Each row is a point on a landscape with many valleys, with its height.
A ball rolls from a point to the lowest of its 2 nearest points, and stops where none of them is lower. Distance is the straight distance between rows; heights are no part of it.
Z483: -8; 6; 1; -5; -1; 15; -20; 10; -8; 16; 7; 9; 16; 14; -6; -5; 27; 18; 10; -13; -5; 11; -12; -15; -2; 5; 10; 10; 5; -8; -5; -13; -7; 18; 2; 7; 6; 18; 13; 26; 8; -11; -11; 13; -7  h=3.28
Z829: 8; -9; 14; 6; -16; -16; 0; -8; 1; -24; -14; 4; -13; 11; -10; 3; -6; -8; -1; 12; 29; -10; 3; -15; 12; -3; -21; 2; 5; 10; -2; -9; -2; -21; 11; 4; -10; -7; -18; -12; -16; 25; 16; 15; 5  h=6.08
Z77: 5; -11; 0; 11; -17; -28; 34; -4; 3; -7; -7; -10; -16; 6; -2; 8; -15; -6; -1; 23; -2; 7; 10; 4; 0; 3; 0; 1; -2; 20; -23; 7; -7; 26; -1; -5; 2; -19; -23; -9; -8; -4; 16; -4; -7  h=3.53
Z758: -21; 3; -2; 7; 0; -1; 8; 24; -10; -19; 4; -1; -5; -17; 0; 17; 8; -4; -9; -9; -5; -2; -11; -7; -1; 4; 8; -26; 2; -33; -1; 6; -3; 14; 12; 6; -10; 5; -7; 7; -18; 7; 10; -18; 19  h=4.62
Z92: 23; -4; 12; 20; 6; -13; 0; -14; -9; 12; 7; 9; 7; 12; -6; -9; 5; 4; -7; 10; 14; 4; 14; 12; -5; -1; 5; 17; -9; 13; -13; -7; 7; 5; 7; -15; 15; -8; 1; 4; 15; -10; -8; -3; -20  h=6.62
Z477: 13; -10; 17; 8; -20; -10; -4; -2; 9; -9; -8; -6; -11; 17; -3; 2; -12; 10; 3; 8; 25; 0; 5; -13; 6; 0; -20; 21; 2; 15; 4; -8; -9; -26; 10; 4; -5; -2; -18; -14; -4; 21; 10; 12; -4  h=6.29
Z931: 12; -4; -9; 10; -8; -8; 22; 6; -1; 9; -5; -24; -9; 9; -5; 5; 0; 6; -16; 0; -20; 14; -2; 3; 15; 8; 12; -12; 0; -2; 4; 12; 10; -5; 4; -16; 1; -2; -12; 1; 13; 0; 4; -27; 7  h=4.72
Z198: -14; 1; -2; -14; -10; -1; 9; -19; 26; -3; -13; -15; 8; 3; 1; -22; -18; -6; 18; -7; -3; -12; 4; 8; 15; -7; 6; -14; 11; 31; 9; 10; 3; -25; -25; 13; -12; -6; -7; -9; -10; -1; 7; 16; 18  h=3.33
Z508: -2; -6; -18; 15; 20; -5; 25; 9; 2; -13; -2; -10; 5; -16; 11; 14; 3; -9; -14; -14; -25; 14; -3; 11; 9; -7; 18; -28; -18; -16; -4; 23; -5; 2; 5; -8; 0; -12; -11; 7; 2; -11; -4; -35; 2  h=5.68
Z838: -9; 2; -11; -18; 3; 2; 10; 9; -4; 25; 3; -22; -24; 0; 13; -1; -9; 7; 8; 13; -8; 22; 2; -14; -2; 12; 15; 32; -2; 29; 2; 18; -8; 12; -26; 5; -6; 4; -13; -20; 21; -4; -8; 9; -6  h=6.13
Z851: -13; 1; -3; -19; 2; -7; -2; -19; 20; -14; -6; 3; 8; -11; 8; -22; -9; -19; 26; -15; 9; -18; 1; 8; 9; -11; 11; -9; -1; 34; 5; 5; -4; -13; -17; 15; -2; -4; 3; 0; -9; -6; 2; 33; 21  h=2.81
Z131: 11; 1; 8; 5; 5; 27; -17; -9; 9; 15; 12; 16; 18; 14; -1; -7; -7; 11; -1; 12; -10; -3; 5; 5; -15; -2; -28; 6; 15; -20; 11; -10; 10; -22; 2; -4; 0; 1; 18; -5; 2; 7; -1; -18; -22  h=7.74
Z156: 7; 1; -4; -14; 20; 13; -14; -5; 8; 9; 6; -1; -4; -25; 9; -2; -9; 1; 5; -10; -6; 11; 5; 8; -6; -1; 19; 9; -21; -2; 7; 3; -4; -5; 7; -10; 17; 1; 15; -9; 25; -13; -22; 11; -7  h=4.91
Z926: 9; 8; -7; -4; 23; 19; -14; -13; 3; -1; 13; 15; 21; -22; 8; -9; 15; -12; 1; -24; -12; -12; -5; 14; -7; -18; 12; -16; -5; -14; 16; 3; 7; -10; 11; -5; 8; 8; 26; 22; 5; -13; -16; -11; -1  h=2.61
Z270: -1; -3; 8; -5; 3; -14; -5; -16; -5; -31; -9; 23; -4; -8; -5; 4; 1; -17; 8; 0; 36; -24; 1; -4; -1; -12; -15; -4; -3; 12; -7; -16; -8; 0; 16; 7; -2; -5; -4; 1; -19; 9; 7; 29; -2  h=5.65
Z603: -12; 12; -4; -18; 6; 9; -8; -13; 6; -1; -7; 0; 20; 0; 7; -20; 5; -4; 21; -27; 5; -30; 2; 4; 10; -10; 8; -18; 7; 19; 14; -10; 3; -18; -19; 16; -6; 9; 9; 7; -6; -2; -13; 27; 13  h=3.51
Z546: -30; 9; -8; -16; -5; 5; 6; 2; -8; -9; 1; -4; 0; -13; 3; 3; -20; -1; 17; 5; 4; -11; -6; 7; 5; 11; -4; -7; 12; 9; 4; 9; -2; 7; -21; 28; -21; -1; -11; -12; -21; 1; -5; 12; 20  h=4.23
Z803: 9; -14; -3; -4; -5; -3; 17; -2; 25; -2; -7; 5; -11; -13; 17; 4; -46; -11; 11; 28; 4; -7; 27; 2; -14; 3; -8; 6; -6; 4; -12; 23; -4; 0; -18; -10; 3; -14; -7; -29; -2; 2; 3; 3; 1  h=4.65
Z112: 2; 1; -4; -13; 5; 18; -1; 16; 5; 19; 5; -21; -18; -7; 11; 8; -17; 8; -8; 5; -16; 13; -3; -2; -1; 12; -1; 12; -9; -8; 10; 11; 2; -14; 4; -4; -4; 0; 9; -22; 21; 10; -8; -15; 2  h=7.07
Z362: 2; 8; -10; 11; 11; -5; 4; 0; -31; 21; 16; 4; -3; 16; -8; -15; 23; 6; -3; 23; -7; 12; -2; 9; -11; 8; 7; 34; 2; 14; -10; 3; 18; 22; -7; 1; 6; -3; -4; 10; 15; -7; -13; -8; -16  h=5.16
Z305: -6; 2; -15; -7; 15; -11; 15; 7; -13; 8; 4; -11; -19; -9; 8; 2; 2; 2; 6; 5; -6; 20; -4; -2; -4; 14; 20; 16; -10; 12; -2; 17; -7; 25; -11; -2; -2; 3; -12; -5; 11; -8; -12; -3; 2  h=5.72
Z315: 5; -8; 8; -5; -5; -5; -1; 10; -2; 1; 3; -8; -25; 2; -3; 15; -11; 9; -9; 9; 10; -2; -3; -2; -3; 7; -14; 14; -3; -14; 3; -4; -5; -3; 24; -1; 6; -5; -2; -17; 3; 14; 5; -4; -3  h=3.88
Z718: 4; 1; 15; 6; -11; 1; -14; -11; -10; 4; -7; 4; 27; 31; -8; -11; 14; 11; 2; -15; 22; -11; 9; 0; 9; -9; -6; 8; 11; 18; -1; -25; 4; -14; -11; 8; 0; 19; 2; 11; -5; -3; -3; 26; -11  h=3.37
Z892: 7; 0; -1; 14; 3; -4; -7; 0; -22; 17; 17; 16; -12; 21; -15; -10; 21; 11; -4; 19; -1; 5; -9; 0; -12; 2; -8; 36; 4; -2; -15; -8; 13; 26; 14; -4; 15; -2; 2; 9; 17; 2; -2; -3; -22  h=4.75
Z871: 12; -12; 4; 5; -9; -13; 18; -6; 22; -13; -7; 9; -12; 1; 7; 5; -35; -12; 7; 30; 14; -7; 25; 6; -8; 1; -20; 1; -3; 5; -13; 10; -5; -9; -9; -1; -4; -22; -13; -26; -10; 14; 8; 1; -2  h=4.31
Z572: -18; 21; 2; -3; -8; 15; -19; 27; 4; 8; 4; -2; 8; 0; -12; 12; 12; 7; -14; 5; -7; 14; -16; -14; -4; 9; -3; -18; 25; -29; 4; -16; -4; 1; -12; 10; -9; 7; 20; 11; -11; 5; 10; -10; 5  h=4.73
Z456: 18; -9; 2; 14; -1; -21; 8; -8; -5; -22; -9; 17; -3; 5; -6; 10; 15; -23; -15; -12; 21; -19; 5; 4; -3; -18; -8; -11; -12; -7; 3; -16; -1; -6; 29; -11; 11; -7; 2; 9; -7; 8; 13; -6; -11  h=5.60
Z738: -2; 1; 2; 0; -12; 8; -11; 10; -11; 18; 1; -9; 7; 15; -9; 2; 16; 17; 4; -10; -2; 5; -10; -14; 6; 4; 5; 8; 2; -3; -1; -10; 2; 0; 5; 3; 6; 17; 7; 13; 8; -6; -6; 7; -2  h=2.25
Z390: -8; 13; -1; -13; 5; 0; -10; 4; 1; -11; -11; 2; 12; -5; 4; -17; 19; -13; 16; -35; 1; -25; 5; -8; 11; -3; 8; -34; -2; 7; 15; -4; -8; -2; -19; 20; -10; 17; 0; 17; -14; -2; 4; 26; 26  h=4.11
Z526: -3; 2; -10; -10; -3; 6; 16; 10; 9; 16; -6; -31; -20; -8; 13; 6; -21; 8; -1; 6; -22; 24; 1; -6; 10; 11; 9; 4; -5; 6; 10; 22; 0; -4; -17; -9; -10; -1; -7; -25; 15; 4; -5; -16; 11  h=6.69
Z558: 10; -2; -10; -4; 15; 14; -1; 10; 4; 12; 1; -14; -14; -12; 16; 3; -12; 0; -17; 6; -28; 20; 6; 8; -2; 7; 7; 6; -13; -12; 9; 14; 11; -10; 7; -23; 2; -7; 10; -16; 27; 2; -13; -25; 3  h=7.41
Z932: 10; -6; 19; 4; -3; 5; -20; -11; -5; -2; -7; 18; 21; 26; -15; -5; 14; 2; -5; -5; 22; -11; 6; -8; -1; -8; -13; 13; 11; 2; 10; -26; -1; -13; 8; 2; 5; 14; 6; 8; -5; 7; 3; 15; -17  h=2.51
Z878: -7; -2; 4; 3; -17; 3; 5; 9; -12; 25; 0; -20; -5; 25; -3; -1; 10; 24; 7; 5; 5; 4; -6; -7; 4; 12; -1; 23; 10; 13; -8; -7; 2; -2; -8; 7; -1; 9; -6; 0; 5; 1; -4; 9; -4  h=3.27
Z510: -14; -6; -7; 7; -3; -18; 11; 16; -8; -27; 4; 5; -11; -23; 3; 23; 12; -11; -5; -15; 1; -12; -5; -3; -2; -5; -1; -29; -12; -23; -9; -1; -8; 14; 28; 5; 4; -6; -8; 10; -19; 5; 12; -5; 11  h=4.96
Z204: -13; 12; -11; -12; 31; 19; -21; 7; -11; 1; 14; 8; 11; -25; 9; 1; 12; 7; 12; -18; -15; 11; -18; -3; -8; 2; 9; 7; -13; -24; 12; 12; -2; 13; 1; 2; 3; 15; 18; 17; 5; -13; -23; -12; 5  h=4.93
Z200: -5; 1; 3; 0; 0; 14; -26; 0; 2; 15; 9; 33; 16; 14; -20; 0; 14; 18; -3; 10; 0; 10; -13; -6; -10; 8; -22; 10; 22; -21; 0; -32; -9; 18; 1; -1; 7; 1; 20; 7; -5; 1; 9; 8; -21  h=2.66
Z977: -4; 3; 14; 1; -7; -1; -16; 3; -20; 4; 4; 23; 16; 26; -21; -3; 24; 17; -6; 16; 10; 1; -12; -1; -9; 5; -9; 5; 20; -10; -9; -29; -4; 22; -2; 8; 5; 3; 13; 18; -13; -6; 0; 13; -9  h=3.59
Z697: -7; -7; -3; -3; 6; -21; 8; -8; 2; -36; -7; 16; -14; -23; 2; 10; 0; -27; 6; -8; 24; -27; 0; -4; 2; -17; -11; -21; -11; 0; -7; -9; -14; -5; 25; 2; -2; -16; 4; 1; -17; 12; 17; 14; -3  h=5.42
Z151: 8; -1; 1; 14; -10; -19; 24; -6; -13; 15; -1; -22; -12; 18; -4; -7; 11; 12; -7; 8; -7; 16; 2; 4; 11; 8; 15; 6; 2; 19; -4; 7; 10; 6; -1; -13; 1; 3; -15; 2; 11; -4; 5; -11; -5  h=4.30
Z775: 8; 6; -12; 2; 17; 16; 5; -7; -7; 15; 2; -6; 16; -3; 6; -9; -1; 3; -5; 9; -26; 15; 4; 21; -1; 9; 9; 1; -4; 11; 7; 13; 19; -10; -22; -7; -5; -5; 0; -2; 13; -12; -21; -29; -3  h=6.16
Z91: 3; 0; 17; 3; -10; 4; -6; -13; -12; 7; 4; 2; 23; 34; -8; -11; 1; 22; 7; 10; 19; -10; 14; 8; -1; 4; -18; 23; 12; 17; -7; -21; 5; -11; -15; 11; -8; 1; -11; -5; -6; 1; -8; 18; -16  h=4.14
Z186: -3; 4; 5; 11; -19; -18; 17; 0; -10; 15; 1; -29; -23; 17; 0; -5; 10; 20; 5; 5; 7; 17; 3; -9; 16; 5; 12; 22; 7; 26; -13; 1; 2; 4; -8; -6; -2; 6; -15; 3; 10; 1; 12; 12; -6  h=3.89
Z127: -4; -16; 4; 4; -15; -23; 26; -6; 17; -19; -14; -7; -11; -2; 4; 2; -28; -16; 12; 17; -3; 10; 15; -4; -3; -8; 10; 3; -10; 23; -31; 15; -8; 28; -3; -12; 9; -12; -17; 0; -6; -16; 16; 8; -2  h=3.05
Z598: 11; -4; 7; 5; 1; -14; 2; -12; -3; 1; 3; 2; -5; -6; 2; -2; -7; 2; 6; 6; 18; 3; 9; 9; 1; 0; 7; 15; -10; 22; -14; -3; -5; 12; 0; -3; 13; -3; -4; -2; 6; -14; -5; 19; -6  h=6.27
Z439: 11; 5; -4; -7; 12; 2; -9; -3; 3; -3; 2; 4; 11; -11; 7; -11; 17; -15; 3; -33; -4; -16; 2; 9; 2; -14; 14; -20; -14; -9; 18; 0; 0; -11; 8; 1; 9; 18; 15; 17; 3; -9; -4; -1; 4  h=3.48
Z385: 18; 11; -4; 6; 13; 33; -16; -8; 2; 17; 22; 15; 8; -2; 5; -8; -7; 4; -9; 10; -25; -1; -1; 16; -19; 0; -19; 7; 9; -18; 5; 3; 20; -10; -2; -11; -2; -5; 21; -3; 11; 4; -8; -26; -21  h=7.47
Z965: 14; -6; 2; -5; 10; 11; 1; -11; 17; 7; -3; -1; -6; -19; 10; -2; -25; 0; 7; 3; -2; 4; 19; 3; -4; -2; 13; 5; -13; 5; 2; 12; -2; -6; -8; -12; 11; -6; 3; -24; 17; -11; -15; 12; 0  h=5.61
Z629: 23; -2; 3; 17; 2; -17; 2; -15; -13; 0; 7; 11; 11; 6; -6; -3; 17; -4; -9; -5; 9; -3; 3; 16; -4; -9; 4; 2; -11; 7; -9; -8; 11; 9; 18; -14; 18; 0; 5; 17; 9; -13; -6; -6; -11  h=6.87
Z726: -9; 17; -7; 0; 6; 29; -6; 11; -19; 17; 15; 3; 11; 1; 2; 4; -3; 6; -22; 11; -23; 3; -18; 1; -17; 2; -21; 11; 10; -16; 1; 16; 8; 8; -16; 6; -20; 2; 10; -3; -3; 11; -7; -34; 3  h=6.95
Z922: 12; -10; 3; 16; -14; -12; 21; 4; 4; 3; -7; -17; -14; 7; -5; 8; -9; 0; -20; 9; -8; 1; 4; 9; 8; 5; -3; -17; 3; -11; 1; 6; 11; -12; 10; -9; -4; -14; -12; -14; 0; 11; 13; -29; 3  h=5.05
Z743: -4; 10; -5; -3; 12; 14; -27; 6; -7; 2; 17; 20; 19; -7; -3; -4; 28; 11; 5; -13; -19; 11; -16; -14; -4; 1; 4; -3; 4; -27; 7; -3; -4; 21; 2; 0; 7; 12; 17; 29; 0; -18; -13; -2; 1  h=4.22
Z265: 12; -13; -2; 19; -9; -23; 19; 0; -1; -12; -5; 0; -7; 6; -7; 16; 5; -9; -16; 2; 4; -10; 3; 10; 0; -7; -6; -16; -6; -10; -6; -5; 5; -5; 25; -8; 6; -12; -6; 0; -5; 7; 10; -18; -3  h=5.34
Z475: 13; 9; -7; 7; 5; 20; -5; 4; -10; 15; 21; 7; 0; 1; 3; 0; -4; -1; -21; 16; -23; 0; -11; 4; -18; 4; -23; 9; 6; -20; -2; 8; 18; 10; 3; -8; -4; -8; 12; 0; 3; 11; -3; -35; -8  h=7.20
Z707: 17; -7; 10; 9; -8; -12; -1; -8; -5; -20; -18; 10; -3; 17; -12; 3; 11; -16; -11; -8; 23; -22; 5; -8; 9; -12; -12; -12; 3; -1; 11; -18; 3; -17; 16; -7; -1; 6; -6; 2; -11; 19; 16; 3; -2  h=5.84
Z230: -13; -6; -6; -5; -2; -17; 6; 6; 2; -27; -5; 3; -17; -25; 4; 11; -3; -20; 4; -15; 14; -18; -4; -6; 7; -9; -1; -28; -6; -12; -4; 0; -9; -3; 24; 5; -5; -8; -4; 0; -18; 11; 20; 10; 13  h=5.23
Z970: 3; -10; 12; -1; -5; -1; -23; 4; 1; 2; -6; 1; -10; 16; -7; 8; 13; 17; -4; -18; 23; 6; -6; -16; 6; -8; -1; 26; -7; -8; 4; -22; -18; -1; 32; -12; 12; 17; 4; 12; 15; 12; 11; 19; -14  h=2.37
Z368: 9; -4; 9; 3; -17; -13; 6; -21; 22; -3; -14; -8; -2; 9; 1; -10; -14; -7; 7; -4; 9; -1; 10; 3; 15; -9; 2; 0; 1; 31; 3; 6; 1; -19; -11; 0; -4; -2; -7; -13; 0; -3; 11; 15; 9  h=3.00
Z852: -4; -4; -15; 0; 12; -7; 18; 10; -1; -6; 4; -11; -14; -25; 10; 16; -3; -4; -4; -5; -11; 14; -1; 2; 5; 8; 16; -5; -16; -5; -3; 16; -5; 14; 10; -10; 4; -8; -7; -2; 8; -6; -10; -17; 7  h=5.27
Z774: -8; 9; -8; -19; -8; 2; 17; 1; 4; 16; -4; -27; -10; 1; 13; -1; -19; 10; 12; 7; -16; 20; -1; -8; 8; 13; 12; 16; 1; 26; 9; 22; -3; 6; -35; 7; -13; -2; -16; -16; 9; -6; -7; -7; 3  h=6.40
Z688: 5; -8; 13; 6; -3; -18; -2; -12; -1; -19; 1; 9; -11; -7; -1; 4; -8; -5; 8; 9; 39; -4; -1; -2; -2; -4; -8; 19; -8; 18; -15; -11; -16; 8; 14; 3; 6; -9; -12; -5; -7; 0; 3; 29; -4  h=5.93
Z519: -12; 9; 5; 7; -6; 10; -6; 26; -3; -5; 7; 4; -2; -6; -7; 14; 8; -4; -27; 2; -12; 4; -15; -11; -6; 1; -4; -20; 20; -43; 3; -5; 4; 3; 12; -6; -6; 5; 10; 2; -10; 9; 16; -21; 14  h=4.04
Z276: -4; -7; 10; 0; -4; 7; -8; 6; -9; -2; 2; 9; -3; 3; -8; 11; -4; 6; -10; 12; 5; -9; -4; -4; -13; 5; -20; -1; 11; -23; 6; -12; 2; -5; 12; 3; 0; 2; 9; -11; -11; 13; 7; -5; -2  h=2.95
Z336: 1; 11; -11; 6; 4; 22; -1; -3; -8; 12; 1; -8; 21; 5; -3; -5; 10; 9; -4; -8; -27; 6; -11; 11; 6; 2; 2; -10; 4; -5; 10; 11; 20; -17; -19; -2; -11; 10; 3; 14; 1; -9; -17; -34; 6  h=6.47
Z674: 14; -11; 3; -4; -3; 7; 3; -8; 32; 1; -10; -1; -9; -11; 17; -5; -42; -1; 15; 11; 2; 1; 28; -7; -8; -6; 1; 14; -10; 6; 0; 18; -1; -14; -15; -14; 12; -7; -3; -32; 13; -2; -5; 17; 5  h=5.12
Z227: -27; 3; 0; -17; -12; 5; -6; 5; 4; -11; -9; -4; -6; -9; -4; 1; -9; -1; 21; -3; 10; -15; -6; -15; 11; 5; -8; -12; 13; 8; -1; -3; -2; -13; -9; 21; -14; 4; 2; -9; -16; 9; 3; 29; 19  h=4.67
Z565: -26; 4; -12; -12; 7; -4; 11; -6; 9; -14; 0; -8; 5; -23; 9; -1; -19; -8; 22; -3; 1; 0; -5; 12; 6; 4; 8; -11; 2; 12; 2; 21; -10; 10; -19; 19; -14; -8; -16; -5; -18; -10; -7; 3; 18  h=3.84
Z201: -2; -12; 1; 3; -15; -19; 24; 2; 9; -8; -3; -8; -23; -7; 2; 14; -26; -7; -1; 21; 6; -1; 6; 7; -1; 7; -15; -5; -1; 5; -12; 7; -6; 9; 4; 4; -6; -20; -18; -21; -13; 7; 16; -6; 4  h=3.91
Z564: 20; 2; -13; 11; 19; 10; 6; -11; -7; 15; 8; 9; 19; -1; 0; -13; -1; -5; -12; 19; -22; 11; 12; 22; -13; 7; 5; 4; -9; 9; -7; 10; 23; 3; -17; -17; 4; -13; 1; 4; 19; -15; -24; -28; -11  h=5.86
Z638: -28; 20; 5; -16; -3; 14; -20; 27; 6; 2; -4; -4; 11; -5; -10; 9; 10; 5; -4; 0; 8; 8; -8; -17; -1; 10; 4; -28; 24; -17; 6; -24; -8; -10; -15; 24; -14; 7; 20; 7; -13; 10; 7; 9; 4  h=5.22
Z700: -5; -19; 15; -4; -20; -18; 9; -20; 29; -18; -18; -10; -3; 3; 4; -9; -29; -13; 13; 13; 8; 9; 10; -4; 3; -11; 10; 10; -5; 31; -15; 14; 0; 3; -13; -3; 4; -5; -9; -6; -5; -10; 21; 22; 15  h=2.33
Z64: 3; -4; -14; 13; 4; -12; 16; 12; 7; -11; 0; -13; 0; -12; 6; 8; 12; -13; -14; -24; -21; 0; -3; 9; 15; -9; 15; -36; -14; -20; 4; 17; -1; -5; 16; -4; -1; -4; -12; 13; -3; -1; 9; -26; 9  h=5.92
Z345: 20; 6; -8; 12; 10; -2; 14; -8; -16; 20; 11; 5; 15; 16; -4; -10; 4; 2; -12; 30; -16; 8; 10; 20; -18; 15; 1; 17; -4; 17; -11; 6; 23; 15; -21; -11; 3; -15; -9; 0; 12; -9; -16; -21; -16  h=5.55
Z284: 3; 6; -10; -14; 30; 25; -21; -6; 2; 8; 12; 7; 12; -25; 9; -8; 0; -1; 6; -9; -15; 9; -5; 11; -11; -4; 12; 6; -13; -10; 12; 3; 4; -3; 8; -4; 11; 6; 22; 6; 16; -14; -26; -6; -10  h=3.90
Z342: -1; -16; 15; -3; -10; 15; -26; -3; 10; 3; -12; 7; 8; 20; -6; 6; 8; 12; 1; -22; 26; 2; 4; -23; 2; -9; -5; 25; 0; 0; 9; -28; -15; -10; 18; -3; 5; 17; 7; 9; 8; 12; 11; 25; -20  h=0.70
Z382: 8; -10; 13; 0; -6; -10; -13; 7; 3; 0; -3; -7; -23; 11; -3; 12; 3; 12; -5; -5; 18; 5; -5; -9; 7; -2; 1; 23; -10; -5; 1; -8; -12; -6; 31; -17; 15; 5; -2; -5; 19; 9; 6; 12; -7  h=3.42
Z381: -27; 13; 7; -22; -7; 12; -13; 13; 6; -8; -15; -3; 7; -4; -8; 0; 7; 1; 11; -7; 16; -12; -2; -27; 13; 1; 1; -29; 17; 0; 2; -19; -7; -14; -17; 22; -17; 7; 14; -2; -14; 11; 9; 30; 13  h=5.07
Z324: -3; 2; 2; -1; -2; 20; -21; 9; -1; 11; 11; 23; 3; 4; -11; 6; 6; 10; -13; 13; -12; 5; -16; -7; -13; 6; -24; 6; 22; -31; 3; -16; -3; 13; 5; -3; 4; 0; 23; -1; -6; 3; 13; -6; -13  h=1.53
Z952: -11; 0; -10; -13; 10; -15; 8; -14; 21; -19; -5; 3; 10; -21; 11; -13; -5; -22; 23; -22; 0; -5; 3; 12; 8; -10; 20; -21; -9; 20; 1; 19; -15; 8; -10; 13; -2; -4; -6; 10; -12; -14; -1; 18; 15  h=3.34
Z485: -1; 12; 0; -13; 5; -1; -16; 3; 4; -12; 1; 3; 5; -16; 8; -9; 19; -14; 14; -45; 2; -16; 1; -5; 5; -4; 12; -21; -13; -6; 17; 3; -13; -1; -3; 15; 5; 21; 4; 16; -3; -8; -1; 21; 17  h=4.19
Z495: -8; 2; -8; 11; 10; -5; 7; 11; -1; -11; -9; -3; 11; -7; 6; -7; 17; -21; -7; -30; -15; -21; 0; 3; 10; -11; 10; -49; -3; -19; 6; 9; -2; -5; 5; 9; -10; 3; -13; 16; -15; 4; 12; -17; 15  h=6.14
Z283: -10; 11; -8; 3; 0; 22; -2; 14; -12; 11; 4; -10; 9; 2; -3; 6; 5; 6; -7; 2; -23; 8; -15; 3; 1; 6; -5; 0; 8; -17; 9; 8; 10; -3; -15; 3; -13; 11; 6; 3; -3; 1; -13; -29; 9  h=6.70
Z814: 4; -1; 8; 11; -3; -7; -2; -1; -28; 4; 8; 16; 10; 22; -15; -6; 20; 14; -5; 16; 8; -8; -10; 5; -10; 7; -7; 16; 10; -2; -15; -16; 7; 24; 6; 4; 11; 1; 1; 16; -7; -7; -8; 2; -5  h=4.18

For each start below, name the point where the ball stops.
Z362 -> Z324
Z707 -> Z738
Z92 -> Z519
Z283 -> Z324
Z227 -> Z851
Z803 -> Z700
Z558 -> Z852
Z112 -> Z852
Z629 -> Z519
